Each row is a point on a landscape with many valleys, with its height.
A ball rolls from a point to whichever of its 5 nearest points has the largest drop for the distance, and stops where none of them is lower. Distance is the straight distance between rows; heights are no part of it.
Feseg: [  4  -1  19   8 -10   3  12   0  11 -19 -26   1  -3  16  14  18 -18  -8
   6   0  16 -17 -30  12]  (h 207)
sut: [-30  59 -15  44 -19 -12  -5  -4  13  19  46 -63  17 -15 -45  48 -33  33
  12 -36 -21 -64  12  -2]  (h 284)
zikem: [ -7  11   2   6 -11  -4   4  14  -6   1  -3 -25   7  18   7  21 -24  14
 -12  -9  -3 -41 -33   6]  (h 247)
Loz: [-13  15  12 -14  20   3  24  -6  -4 -13   2 -11  -4  -5  -7  26 -20 -62
  -6  -8 -27 -16 -23  29]  (h 227)
niz: [ 22 -32  -2 -16   7 -17  23 -20 -11  19  25  -1 -37  21 -20  63 -44 -14
 -19   0  16 -11  25 -47]  (h 321)
sifib: [-33  51  -8  39  39  36 -56  79  32  70 -20  14  33 -42  27 -36  42 -20
  -7  -9   6  31 -30 -42]  (h 114)
Mumet: [ 13 -20 -21  21   3  11  15  -6  35 -25 -38  22  10   3  17 -19  -4 -42
 -15  29   4   8 -22  25]  (h 23)
fime: [-15   0  -4  22 -12   5 -23  -7  -4  -7  -8 -23  31   5  -1   5  25  21
  25  -4  -3 -48  -4  26]  (h 274)
lagaf: [  7 -20  12   0 -30 -25 -20 -75 -53  14   7  -4 -42  19  -1  20  10  23
 -13  16  13  32  70 -57]  (h 474)
fefu: [ 72  23 -11  -6 -41 -25  10 -55 -16  32  82 -10 -21   0 -34 -13  -3  34
   4 -74 -26 -17  63 -47]  (h 632)
Rog: [ 23   2  26 -13  -4   9  18  17 -22  37   5   0 -29  21  25   5  -4  -3
  14 -43  13   5 -37  16]  (h 397)
zaga: [ 11 -10   5 -10  -7  18  21  22  22 -13 -28  38  16  -2  39 -12   9  -8
  -6   9  25  42 -35  -8]  (h 155)
gasez: [-72  20 -18   0  38  11 -44  64  -1 -46 -10   1  39 -44 -39 -12  -6  39
 -28  23 -21 -27   3  41]  (h 310)
sak: [ 19 -32  -2  14   2 -27 -25 -62   5 -25   5  20   8   2 -12 -30  20 -10
   0  21  -3   2  29  -7]  (h 160)
zuku: [ 15 -13  -9  -2   8 -24  11 -27  -4  15  26  -9 -23  14 -29  48 -54 -45
 -20   2  -6 -25  10 -28]  (h 313)
Zag: [ -6  30  -9  10  -4 -14   4 -32   8  -7  21 -37   2   7 -49  36 -37 -40
  10   0 -13 -39   2   0]  (h 282)
Siget: [ 14 -19   8   6  -3 -18   3 -29  11   4  -5   3 -13  27  -9  14  -4 -14
  -7  24  24  -6   4 -23]  (h 246)
dasu: [-50  12  22  -7  25  55  -4  79  -7  18 -13  19  27 -28  47 -52   1  16
   6 -28  -1  40 -40   9]  (h 332)
penir: [ -3  -7  -1  20 -17 -13 -26 -47  -1 -23  13 -24  25   6 -16 -55  27  -8
  28 -12 -14 -31  23  10]  (h 119)
zasor: [  9  20  16   1  -7 -23  31  15 -30  56   7 -30 -30   3   2  24 -23 -11
  12 -65 -15  -8 -30  22]  (h 272)
sok: [ 18 -39  -9  16 -23 -13 -18 -55   1   0   4  -1   8  18   7 -29  34  -6
  15  21   1  -3  26  -2]  (h 186)
bamep: [-12  36 -23  22 -28 -24 -28 -14 -17  12  23 -60  24   2 -12   7  -3  34
  18 -26 -25 -73  11  -1]  (h 300)
Fubes: [ 53 -10   7 -27  38   1  16  -4 -28  77  -6  22 -37   4   4  15   3 -33
 -15 -27  31  34  25 -21]  (h 302)
Vebap: [-35  25   8 -17   7 -24   7  21 -13  -1  -9 -25  -5  -7   7   8 -12 -18
  11 -13 -20 -21 -36  30]  (h 223)
mogi: [ 22 -18 -12  -2  15  40  27  23  62 -22 -51  55  51 -11  -4  -5  -3 -11
 -18  36 -34  79 -35   2]  (h 222)
Keles: [ 13 -12  -2  11 -38 -10  14   5  -6  11 -17 -15 -19  25  16  32 -13  34
   2 -20  16 -38  -9  -2]  (h 387)
Kepo: [ 27   1   6 -17 -18  -4  30  27  -5  11  -9   3 -27  14  53  15   3  10
   5 -15  35  16 -36   9]  (h 674)
pazez: [ 16 -21   7 -17 -23  -6 -14 -61 -33   7  46   2 -63   2 -10  13  15  60
  -8  -6   2  37  84 -50]  (h 525)
dula: [ 27  15 -10   0 -32 -24  37   3  -6  30   7 -28 -35  21   5  38 -53  29
  -4 -18   2 -32  -2 -11]  (h 281)
pivuv: [ 14 -24 -22  -8 -10  -6 -16 -47 -23  -8 -11  20 -28  30  10  24   6   2
 -14  40  29  13  44 -51]  (h 357)
gide: [ 28   9   6 -39 -37 -23   5 -59 -11 -23  83 -10  -2  20 -21 -13  11  30
  35 -54 -32   5  45 -12]  (h 655)
tula: [ 28 -41 -13 -11 -28 -16  28 -17 -21  30  -4   8 -64  34  30  48 -11  27
 -11   6  36  11  24 -27]  (h 764)
lilok: [ 27   6  11  19  23 -14   3  20 -29  93 -13 -19 -40   1  -2  12  15 -45
   8 -41  25   7   0  -6]  (h 286)
kov: [-45  21  14 -21   9  13  -3  67 -29   6 -16 -18 -10  -4  25  -8 -17  29
   9 -23   7  -6 -65  33]  (h 398)
tam: [  8 -30 -11   5 -23   3   2  -8  26 -42 -25  32 -12  10  40   9  28  16
  -3  48  38  34   6   6]  (h 263)
bevo: [ 17 -37 -10 -17 -19  -1   1 -35 -28  27  -7  23 -50  29  19  66   2  40
 -22  28  38  32  58 -61]  (h 659)
posa: [ 36  34 -15  37 -28 -21 -10 -30   0   9  44 -39  -4  -3 -28  34 -22  16
   9 -29 -11 -67  31 -47]  (h 295)
Lov: [ 15 -13   2  13   7   2 -18 -39   6 -35 -15   2  27   7  -9 -47  29  -3
  23  31 -14  -8  17  13]  (h 177)
niv: [-75  42   1  -7   4   4 -14  54  -7 -12  -5 -16   7  -9 -13  11 -14  -6
  -9  -4   2 -22 -34  48]  (h 169)
viv: [ 34 -23 -17  18 -23 -25 -10 -36 -30  32  23   4 -63  24 -10  44   6  62
 -22  -1  17   4  46 -50]  (h 548)
zabe: [ 19 -22  -1   8 -10 -19 -23 -54 -66  17  34  17 -50  20 -17  28  16  32
 -19   7  14  31  67 -70]  (h 489)
tofar: [ 38   7 -10   8 -36 -15 -16 -68 -25  13  58  -6 -37  25 -16  13  13  40
  -4 -41 -22  10  58 -38]  (h 522)
kod: [ 25 -37   4 -47  20   9  44  -6  13  12 -19  46 -21  11  21   1  -8 -31
 -29  28  50  61  25 -20]  (h 743)
Tukub: [  9  -9   8 -14   9  31  16  48  53  -3  -3  38  23  -4  53 -25   7  23
  12  15  20  60 -35  -1]  (h 136)
Vefeb: [  4 -20   6  14 -20  26 -24  23  23 -41 -39  15   9   9  42 -30  26  38
   4  46  37  13   0  15]  (h 157)
Rima: [-22  -3  -3   7   6  29 -34  28   9 -29 -29  -5  18  -8  35 -39  17  39
   9  21  13 -15 -38  22]  (h 99)
nik: [-85  48  -1 -37  43   7  -1  69 -15  -4   1  29  14 -66 -30 -22  13 -25
 -10   4 -53  27 -16  51]  (h 42)
mabo: [ 44 -30 -13 -20 -26 -15  24  -2  -4  12  -6  25 -32  42  51  31  -4  12
   1   5  48  21  16 -28]  (h 813)
dafa: [ 20 -17  -3  27  -2  28 -16  -2  37 -44 -40  28  53  -8  -6 -26  22  18
  -1  39 -12  20 -24  20]  (h 63)
Devi: [-17  40  -2   9  -2 -22   9   5 -10  10  39 -43 -14 -11 -36  49 -37  -7
   3 -36 -28 -50 -12  18]  (h 275)
fepi: [ 29 -30  -9  14  10  -9 -29 -69   6 -14   6   4  15  13 -44 -20  10 -42
  -7  40 -26 -14  51 -21]  (h 394)
Gipeg: [ 17  -9  22 -17  18  18  36  18  19  18 -18  38   9  -8  23 -14   4 -50
  12 -15  12  47 -24   8]  (h 298)
novup: [ 15  28  -4  27 -17 -27   4   3   5  20   5 -45 -14   4   7  40 -24  53
   5 -19   4 -57 -24   2]  (h 267)
gela: [-42  21  -7  -1  24   0   8  39  24  -2 -29   6  14 -34 -21 -10 -10 -33
 -22  11 -27  17 -36  49]  (h 175)
bod: [-43  19   5 -11  21  27 -13  85  -6  -5  -4  14   8 -35  23 -27  -7   5
   7  -8   1  16 -53  30]  (h 215)
pif: [-89  44   3 -13  37   3  10  67 -24   7  -9  -7   2 -75 -16  -1   4 -29
 -10  -5 -31   0 -27  58]  (h 146)
pivat: [ -3  14   9 -10   5 -18  30  -8  -8  11  11 -16 -18  -3 -23  28 -29 -44
  18 -43 -17  -1 -19  18]  (h 265)
neluz: [ 24 -31   1  35 -30 -24 -16 -32  -5 -10 -19   6   2  24  20  -8  23  27
   6  20  30   1  14 -20]  (h 307)
Zab: [-25   8 -17   4  22  48   2  68  16 -40  -3   0  24 -13  26 -36  -2  18
 -10  25 -10  15 -35  23]  (h 107)
Vagez: [-10 -11   6  13   6   9 -22 -22  19 -43 -20 -11  51  -3 -28 -73  51  -3
  15  10 -33 -19  20  31]  (h 201)
depus: [ 23  -8   3   4 -17   0   3  41  -9 -17 -18  -1  -4  17  42  -9  -7  47
  -7 -13  29 -10 -35   8]  (h 582)
Befel: [-27  40  24  -6  24 -10  17  31 -23  27 -13 -19 -14 -19  -3  -2   0 -66
  23 -27  -2   9 -38  48]  (h 285)
Naz: [ 25 -18   4  -7  -2 -22 -26 -65 -21 -17  40   5   2  24 -21 -32  11 -11
   7  -4 -16 -14  51 -26]  (h 360)
geg: [ 17  -3   8  -6  11  27  19  46  10  19 -15  10  11  -8  39 -11  21 -42
  16 -21  21  61 -29  -3]  (h 234)
Vep: [  0 -13  -9  11   0  11   6  16  18 -42 -35   8  23   1  11 -19  14   5
   2  40  23  -2 -39  15]  (h 52)
Levun: [ 17   0 -17  30 -13 -14 -31 -49   1 -19   9 -19  11   5  -8  -9   7   7
  22  -3  -8 -49   7   6]  (h 228)
bon: [-22   8   3   9  17  29   3  36  56 -44 -27  11  56 -25 -13 -10   0  -4
  -8  45 -17  16 -35  25]  (h 77)
ledak: [-19   1  13  -9  -1  46   4  64  13 -25  -9  12  17 -16  49 -20  -4  45
  14  -5  31  14 -52  13]  (h 292)
rezi: [ 32   7   3 -38 -38  -7   0 -72 -30 -17  89   9 -20  10 -31  10   1  36
  -2 -47  -8  32  68 -50]  (h 589)
Vide: [  7  31  11   8  20  24  -9  36   5  64 -20  17   8 -20  27 -25  36 -46
  18 -26  24  41 -14  -2]  (h 327)
gug: [-38  24   1   4   6 -17   3  -5  -1  -2  -2 -42  14 -25 -27  43 -20 -29
   5   7 -31 -46 -19  29]  (h 279)
did: [-20  11 -10  24  31  13  -6   3  32 -33 -55  15  51 -24 -39 -22   1 -19
 -30  55 -39  -1  -6  16]  (h 120)
Zumom: [ 33   4 -12  15 -12 -20 -10 -51 -13   8  47   0  -7  24 -36  21 -17   9
  -4  -9  -3 -33  39 -28]  (h 329)
Selat: [  5 -23  22 -27 -32 -31   9 -41   0 -35  29   6  20   9  -7 -56  33   1
  46  -9 -26   7  43  34]  (h 213)
tor: [-65  37  -7  20  -3  -6 -20  17 -27 -25  11 -45  26 -12 -25  16  -8  11
  -2  12  -9 -70 -10  30]  (h 248)
Gevun: [  4 -29   8  16 -12  10 -31  -7  -4 -38 -23   0  18   2  21 -64  50  21
  32  15   9  -3  17  14]  (h 194)
pemi: [ 26 -37   3 -32  23   5  39 -32   8  10  11  26 -22  22 -14  40 -26 -40
 -35  26  20   0   6 -37]  (h 383)
Tenaf: [  7  -1  16 -23  19  40  38  48  55  -4 -25  33  34 -22  13 -35   0 -10
 -11  -3 -29  60 -46  13]  (h 203)
Rige: [-43  33  17   3  47  34 -14  72   1  18 -14   6  27 -48  16 -36  13 -32
  -8 -14 -24  39 -34  24]  (h 205)
Kipas: [ 23 -30 -10   8  16  -5   6 -41  36 -24 -21  27  22  11 -41 -12   3 -22
 -15  46 -22  -5  11   1]  (h 105)
noni: [-27  -4  -7  17   7  -7  -7  -7  24 -22  -5 -20  25 -11 -26   5 -13 -24
   2  22 -20 -37 -12   9]  (h 193)
fezif: [ 28  -6   1 -22   7  34  42  34  64  11 -11  46  31   2  38   0   6 -26
  -9  19   6  77  -5  -4]  (h 196)
Daku: [ 21   0  10 -26  27 -16  53 -11 -29  44   7 -12 -43  24  -7  21 -38 -67
   6 -34  -2   2  -2  -5]  (h 271)
kur: [-66  25  -8   4  24  18 -55  36 -15 -10   1 -22  27 -23 -31 -30  -8  61
  -1  19  -2 -39  11  30]  (h 273)
zifup: [ 37 -19 -12  -3  -4 -29 -26 -69 -28   0  39  19 -26  18 -32  -9   5   3
   6   4  -3   7  53 -55]  (h 416)
giki: [-84  34   1 -22  32   6  -2  62 -16 -30  14 -32   3 -38 -25   0  -5  36
 -21  13 -12 -56 -13  49]  (h 239)
zar: [ 23 -28 -15  21 -30 -20  -8 -28  -3  -2   4   5 -27  31  17  21 -15  18
   1  -5   9 -25  17 -32]  (h 391)
verul: [  7  -7   5  -8  13 -10  14  -4  17  -3 -17  -5 -10  12   9  11  -5 -50
  -6   7   6   0 -26   8]  (h 125)
sedu: [ 23 -18  13 -31  -5  11  33  -1   0  15 -17   6 -23  22  35  34 -15 -12
   0 -16  20  -3   0  -9]  (h 370)
sur: [-46  -8  11   7   7   9 -46  -3   0 -37  -4 -15  45 -13 -29 -65  28  22
  19   0 -26 -29  24  45]  (h 230)
rabap: [ 44  -1  -5  23 -44 -38  -9 -49   1  23  27 -20 -28   7 -20  22  -4  39
   9 -16   0 -43  39 -35]  (h 320)
tura: [ -3  16   5  10  38  31 -25  71  27  34 -24  30  33 -37  34 -31  41 -33
   0 -18 -14  68 -37 -11]  (h 291)
vuge: [-40  14  -3   0   8   4  -1  34  16 -33 -23 -13  36 -27  -8 -17 -14  -9
  -8  30 -14 -15 -29  28]  (h 110)
Gitam: [ -5 -56   1 -56   2  13  33 -35 -20   9   2  25 -43  14   6  39 -16 -17
 -38  34  52  48  28 -28]  (h 610)

Where does a ball stop that starts at each point below?
lilok: Mumet
bevo: Mumet
Fubes: Mumet
Vebap: Mumet

Call two points neighbours if one is among the 5 nearest of the other. Go from one point of each pair to the other, from neighbour to neighbour, staying as low as possible. Name the highest point that can't be avoided.
Mumet, sifib: Rige
Mumet, Tukub: zaga
nik, Tukub: niv
